Points on a hilly landscape, in no order, each with its height.
From any point a ball rolls to the lowest of the 2 points nearest to it. It stops when none of these is lower. Distance is the straight distance between rows; heights are no part of it.
nuki height 1.68: [-21, -31, -6, 6, 7, -2, 7, 2, -14, 2, -15, 18, -23, 5, -10, 7, 3, -3, 13, 24, 30, -32, 7, 12, 9]
vemib height 4.64: [10, 34, 6, -17, -15, -47, -7, 3, -2, 0, -4, -6, 7, -4, -8, 4, -10, -10, 14, 9, 11, -11, 37, -2, 9]
rad height 5.49: [13, 14, 8, 13, 2, 14, 14, 1, 4, 4, 14, -15, 18, 2, 18, -8, 18, 4, -11, -23, -24, 33, 4, 6, 0]
Tisar height 1.81: [-2, -31, -15, 20, -16, 4, 22, 3, 6, -11, 16, 12, 15, -1, -7, 7, -1, 0, 5, -1, -19, -28, -25, -2, 4]
guned height 2.98: [-7, 2, 6, -9, -7, 3, 17, -11, 5, -7, 41, 2, 24, 21, -1, -1, -6, -1, 50, 14, -19, -21, -10, -24, -2]
tivib height 5.20: [-16, 11, 9, 11, 2, 7, 21, 21, -18, 23, 2, 0, -9, 3, 6, -13, 27, 11, 11, -6, -6, -1, 26, 30, 9]
lisi height 2.83: [-3, 28, 3, -18, 5, -12, -20, -2, -2, 2, 2, -10, -13, 4, -19, 4, -23, -5, 25, 8, 8, 2, 12, -21, -5]
Duza height 2.05: [3, -31, -26, -2, -20, -25, -1, 9, 15, -6, -25, 19, -8, -17, -13, 19, -17, -12, -17, 11, 16, -48, -21, 12, 3]
poduz height 2.42: [6, -26, -18, -17, -13, -22, -17, -1, 9, -4, -36, 20, -6, -10, 0, 11, -10, -3, -21, 16, 34, -40, -9, 6, 3]
dop height 3.90: [19, 21, 3, -4, 7, -42, -10, 5, 0, -5, -9, -12, -11, -5, 8, 4, -2, 3, -24, 16, 14, 45, -2, -4, -4]
megu height 3.03: [1, -15, 0, -14, 7, -11, -16, -10, 3, -15, -16, 16, -9, -2, 6, 7, -11, 5, -11, 20, 28, -5, -12, -7, -6]
ziz height 2.07: [-7, 18, 15, -8, -4, -5, 7, -1, -4, -1, 21, -3, 20, 17, 8, -6, 2, 4, 38, 7, 9, -9, 31, -13, 8]
Butal height 5.41: [-15, -10, 1, 10, 11, 9, 4, 6, -8, 6, -6, -1, -19, -5, -15, -2, 6, 1, -6, -5, -5, -5, 1, 21, 3]
Rema height 2.82: [-2, -25, -7, 2, 19, 20, -4, -4, -6, 2, -23, 7, -14, 2, 18, -3, 13, 3, -37, 7, 16, 20, -16, 11, -11]
vufib height 1.44: [-5, 14, 9, -7, -13, -10, 9, -1, 2, -1, 20, 1, 23, 11, 0, -5, -2, -2, 27, 2, -8, -12, 17, -6, 7]
piga height 3.64: [-1, -12, 5, 6, 7, -15, 12, 3, -14, -1, -14, -3, -17, -2, 9, -3, 16, 3, -26, 10, 3, 43, -12, 19, -10]
sot height 2.45: [2, -9, -10, 0, 15, 27, -25, -14, 17, -6, -1, -3, -9, -4, -11, 6, -19, 5, -11, -9, -17, 11, -30, -20, -11]
Mufe height 2.44: [12, -9, -1, -7, -5, 16, -12, -19, 12, -12, 4, 7, 21, 2, 9, 4, -10, 1, -4, -9, -2, -9, -13, -19, -4]
Birad height 3.35: [12, 13, 0, -6, 17, -8, -28, -1, 9, 2, -9, -11, -19, -9, -4, 6, -13, 2, -12, 1, -3, 33, -13, -7, -9]
sed height 4.25: [12, 29, 3, -2, -10, -15, -10, 10, 4, 8, -16, -11, 2, -16, 0, -6, 4, -8, -16, -21, -9, 7, 19, 12, 4]
dolar height 5.95: [9, 0, 11, 6, -3, 7, 13, -11, 9, -11, 32, -3, 25, 8, 10, -6, 3, 4, 13, 0, -20, 24, -9, -18, -6]
rimem height 4.53: [7, 29, 2, -1, -4, 19, -14, 11, -1, 18, -16, -13, -1, -15, 2, -10, 6, -8, -7, -37, -12, -11, 26, 12, 4]
bolu height 4.82: [7, 14, 13, -24, -26, -39, -4, -5, 2, -7, 1, 6, 20, 1, 0, 5, -10, -3, 14, 11, 23, -24, 28, -6, 8]
vevud height 1.95: [5, -16, -12, 3, 1, 20, -9, -13, 16, -8, 0, 8, 4, -5, -4, 7, -12, -4, -14, -11, -10, -6, -25, -15, -5]
zeso height 2.92: [16, 7, -4, -10, 22, 20, -38, -6, 15, -3, -4, -5, -14, 1, -2, 6, -24, 7, -8, -4, -6, 24, -21, -23, -10]
puza height 5.21: [0, 3, 0, -29, -23, -34, 2, -8, -1, -7, 15, 13, 16, 1, -8, 19, -26, -12, 31, 20, 9, -39, -4, -19, -2]
kevit height 5.72: [10, -1, 8, 13, 0, 12, 14, -7, 4, -6, 22, -5, 22, 6, 17, -8, 10, 8, -2, -11, -23, 29, -5, -2, 1]
bef height 1.52: [-20, -20, -15, 7, -9, -22, -1, 17, -2, 11, -30, 9, -25, -19, -21, 7, -2, -10, -7, 7, 15, -44, 4, 30, 9]
Gepi height 2.10: [-10, 7, -2, -6, -12, -3, -6, -1, 2, -1, 5, 1, 9, 1, -15, 5, -14, -5, 17, -3, -9, -25, 8, -6, 6]
Fam height 3.57: [22, 2, 1, 4, -17, -10, 1, -5, 19, -13, -10, -4, 24, -14, 16, -1, 4, -3, -37, -20, -17, 18, -7, 10, 0]
dasis height 1.16: [-17, -24, -8, 1, -8, -26, 3, 6, -11, 2, -24, 12, -15, -10, -9, 7, 0, -4, -2, 16, 23, -33, 4, 25, 7]
Pake height 4.54: [-13, 1, 11, 15, 21, 14, 20, 9, -17, 11, 16, -11, -24, 1, -4, -4, 20, 3, 1, 1, -8, 31, 4, 19, -4]
mek height 6.45: [9, 1, 20, 1, 2, -26, 17, -9, -8, -15, 19, -4, 17, 12, 20, -6, 13, 5, 6, 23, 19, 43, 10, -5, -2]
nusu height 4.74: [-1, 21, -4, 3, 1, 33, -9, 9, -1, 18, -9, -9, -3, -9, -10, -11, 1, -6, -5, -37, -26, -10, 12, 6, 4]
vul height 2.73: [-11, 0, -7, -2, 3, 29, -9, 0, -1, 12, -8, 9, -1, 5, -6, -6, -3, -3, 14, -4, 16, -41, 19, -4, 8]
sobo height 2.87: [-5, 4, 3, -14, 9, 15, -10, -19, 3, -10, 21, -2, 5, 14, -15, 4, -21, -5, 31, 4, -10, -2, -16, -31, -9]
mafu height 4.23: [-10, -8, 8, 26, 5, -7, 31, 12, -14, 9, 12, -8, -11, -9, 0, -2, 26, 3, -10, 2, -20, 34, -3, 30, 2]
sigo height 4.50: [13, 37, 4, -12, -8, -43, -13, 8, -3, 3, -17, -14, -8, -8, -5, -2, -2, -9, -1, 3, 16, 3, 36, 3, 10]
vipeg height 6.21: [8, 1, 17, -6, -4, -6, 9, -18, 0, -16, 26, -1, 19, 13, 18, -2, 2, 5, 17, 16, 8, 20, 2, -18, -5]
Lal height 2.47: [-6, 23, 3, -8, -3, -5, -17, 1, 2, 3, 0, -8, -2, -3, -22, 2, -18, -6, 17, -10, -7, -10, 12, -10, 0]
Davo height 3.37: [11, -1, 5, -12, 4, -14, -22, -6, 9, -10, -7, 3, -8, -8, 3, 4, -14, 3, -13, 6, 13, 15, -13, -10, -8]
Mag height 3.11: [-9, -6, -13, 3, -10, 34, -3, 4, 6, 4, -3, 14, 17, 12, -5, -3, -8, 1, 24, -4, 7, -56, 12, -13, 10]
Soki height 2.31: [4, -25, -18, 23, -25, -6, 26, 7, 13, -8, 14, 7, 17, -13, -4, 8, 1, 1, -6, -12, -37, -20, -26, 13, 3]
bip height 3.23: [-4, -18, -3, 0, 16, 0, -6, 7, -5, 9, -27, -1, -28, -6, 7, -2, 10, 5, -34, 9, 11, 25, -14, 21, -9]
zun height 2.23: [-20, -13, -1, -2, 13, 20, -4, -2, -14, 8, -16, 12, -16, 7, -2, -3, 7, 4, 10, 10, 35, -29, 18, 4, 8]
gezuk height 4.02: [11, 6, 8, -5, 6, -38, -2, 5, -7, -3, -17, -7, -15, -2, 12, 1, 7, 2, -23, 14, 20, 40, 3, 12, -7]
mogis height 6.67: [-1, -4, 25, 2, 0, -11, 24, 3, -17, -1, 8, 2, 10, 14, 25, -12, 25, 13, 0, 14, 15, 31, 13, 14, 5]
Pova height 4.11: [-11, 15, 10, 12, 27, 24, 1, 6, -19, 14, 12, -23, -28, 6, -17, -3, 7, 2, 14, -2, -8, 30, 1, -5, -8]
pamen height 2.78: [-13, -24, -10, 14, 7, 31, 4, -6, 3, -7, 19, 7, -3, 8, -14, 3, -7, -5, 18, 5, -13, -13, -28, -17, -4]
situ height 5.22: [-16, -8, -13, 6, 13, 24, -9, 5, 0, 16, -20, 2, -27, -11, -15, 1, 3, -7, -15, -9, -1, -16, -1, 12, 7]
gevu height 3.21: [8, 36, 8, -13, 13, -17, -18, 2, -11, 0, 8, -20, -15, 10, -11, -4, -10, -4, 19, 9, 19, 24, 18, -25, -3]
pak height 3.94: [-9, -17, 4, 16, 3, -19, 19, 8, -15, 1, -2, -1, -17, -8, 4, 0, 20, 5, -22, 8, -11, 37, -7, 33, -4]
rinuv height 2.95: [11, -14, -1, -6, -7, 30, -3, -15, 14, -14, 3, 15, 35, 12, 26, -2, -6, 8, -1, -7, 8, -17, -8, -22, -1]
Dud height 5.01: [2, -1, 3, -23, -30, -30, 6, -2, -3, -9, 2, 19, 22, -2, 1, 13, -12, -1, 20, 13, 22, -53, 17, -5, 7]
fuzu height 3.15: [-12, -16, -7, -4, 14, 32, -7, -18, 5, -6, 19, 5, -5, 15, -18, 2, -13, -5, 27, 9, -5, -15, -26, -28, -6]
Zudim height 2.35: [3, -16, 0, 1, 18, 37, -5, -6, -6, 3, -17, 1, -7, 3, 21, -8, 15, 6, -29, -7, 13, 26, -9, 3, -7]
Vin height 5.19: [8, 17, 5, 10, 5, 20, 11, 13, -10, 18, 1, -16, -1, -6, 10, -8, 22, -2, -17, -26, -22, 22, 9, 21, -1]
geguv height 3.55: [-5, -18, -11, 6, -6, 32, 9, 3, 10, -4, 16, 18, 28, 18, 7, -6, -4, 8, 27, -2, 0, -46, -6, -22, 4]
midag height 2.69: [2, -18, -7, -23, -6, -27, -20, -7, 5, -10, -25, 17, -12, -4, 5, 8, -13, -1, -9, 19, 40, -27, -1, 3, 0]
veg height 4.99: [-10, 0, -16, 10, 11, 40, -11, 2, 6, 17, -10, -3, -11, -13, -16, -1, -1, -7, -11, -26, -25, -16, -5, 6, -1]
noze height 3.96: [18, 22, -1, 3, -15, -25, 9, 6, 8, 3, -6, -11, 19, -10, 9, -5, 9, -4, -28, -18, -17, 20, 16, 18, 6]
tel height 2.39: [-9, 17, 5, -14, -2, -2, 4, -17, 2, -8, 29, -6, 13, 19, -14, 1, -17, -7, 43, 11, -18, -4, -7, -29, -5]
Nezir height 3.26: [14, -13, -3, 10, -9, -2, 3, -8, 12, -12, -3, 2, 19, -9, 18, 4, 5, 3, -33, -17, -15, 16, -22, 6, -4]
Kasam height 3.66: [-2, 33, 5, 2, 27, 1, -9, 2, -14, 6, 10, -25, -25, 10, -16, -3, -7, 0, 20, 8, -1, 39, 5, -20, -9]
dasu height 3.67: [24, 20, -6, -3, 10, -35, -16, 3, 11, -4, -2, -16, -13, -8, -3, 9, -13, 1, -16, 12, -2, 46, -15, -8, -9]
buti height 4.91: [-3, 16, 3, 7, 5, 21, 13, 18, -17, 19, -9, -14, -15, -5, 4, -8, 26, 0, -8, -20, -10, 5, 23, 33, 2]
tuzuv height 4.30: [1, 18, 8, -7, 0, -39, -7, 12, -11, 2, -19, -10, -15, -10, -1, -2, 6, -6, -10, 6, 18, 16, 23, 17, 2]
Fafa height 1.76: [8, -5, 10, -3, 12, 36, -9, -7, -6, -1, -10, -1, 8, 10, 24, -9, 14, 7, -17, -9, 15, 17, -4, -4, -4]
nevu height 3.42: [7, -17, 0, 3, -10, 30, 11, -12, 11, -14, 19, 18, 40, 18, 26, -7, -1, 12, 14, -4, 5, -26, -8, -22, 1]
veku height 2.34: [-14, -27, -21, 26, -3, 26, 17, 3, 7, 2, 18, 9, 2, 5, -18, 2, -1, -3, 12, -2, -25, -24, -27, -5, 3]
Fem height 2.81: [0, -23, -11, 23, -10, -5, 13, 3, 10, -6, 0, 1, 6, -18, -1, 9, 4, 1, -28, -16, -29, 3, -25, 15, 1]
kepog height 5.42: [-22, 13, 9, 16, -9, -2, 34, 25, -8, 21, 16, 6, -4, 1, -4, -11, 31, 13, 16, -8, -22, -5, 27, 29, 19]

Call two points neighbours if one is among the 2 nearest of the other. Go from one point of each pair to the other, from neighbour to neighbour, staying as low as possible. Name the highest point that can't be avoided.
vufib, tel: guned
vufib, Fafa: Pake
Tisar, vufib: fuzu
dasis, Birad: Davo
Fafa, buti: vipeg

Where does a ball stop that starts at each point below?
Pake: vufib
lisi: vufib
nevu: vevud
geguv: dasis
bip: Fafa
veg: Tisar
kevit: buti

Write out the way that a ball takes from each point below.
Butal: Pake Pova Kasam gevu lisi Lal Gepi vufib
mafu: pak piga bip Rema Zudim Fafa
situ: veg nusu rimem sed noze Fam Nezir Fem Soki Tisar
fuzu: pamen veku Tisar
mek: vipeg dolar kevit rad Vin buti
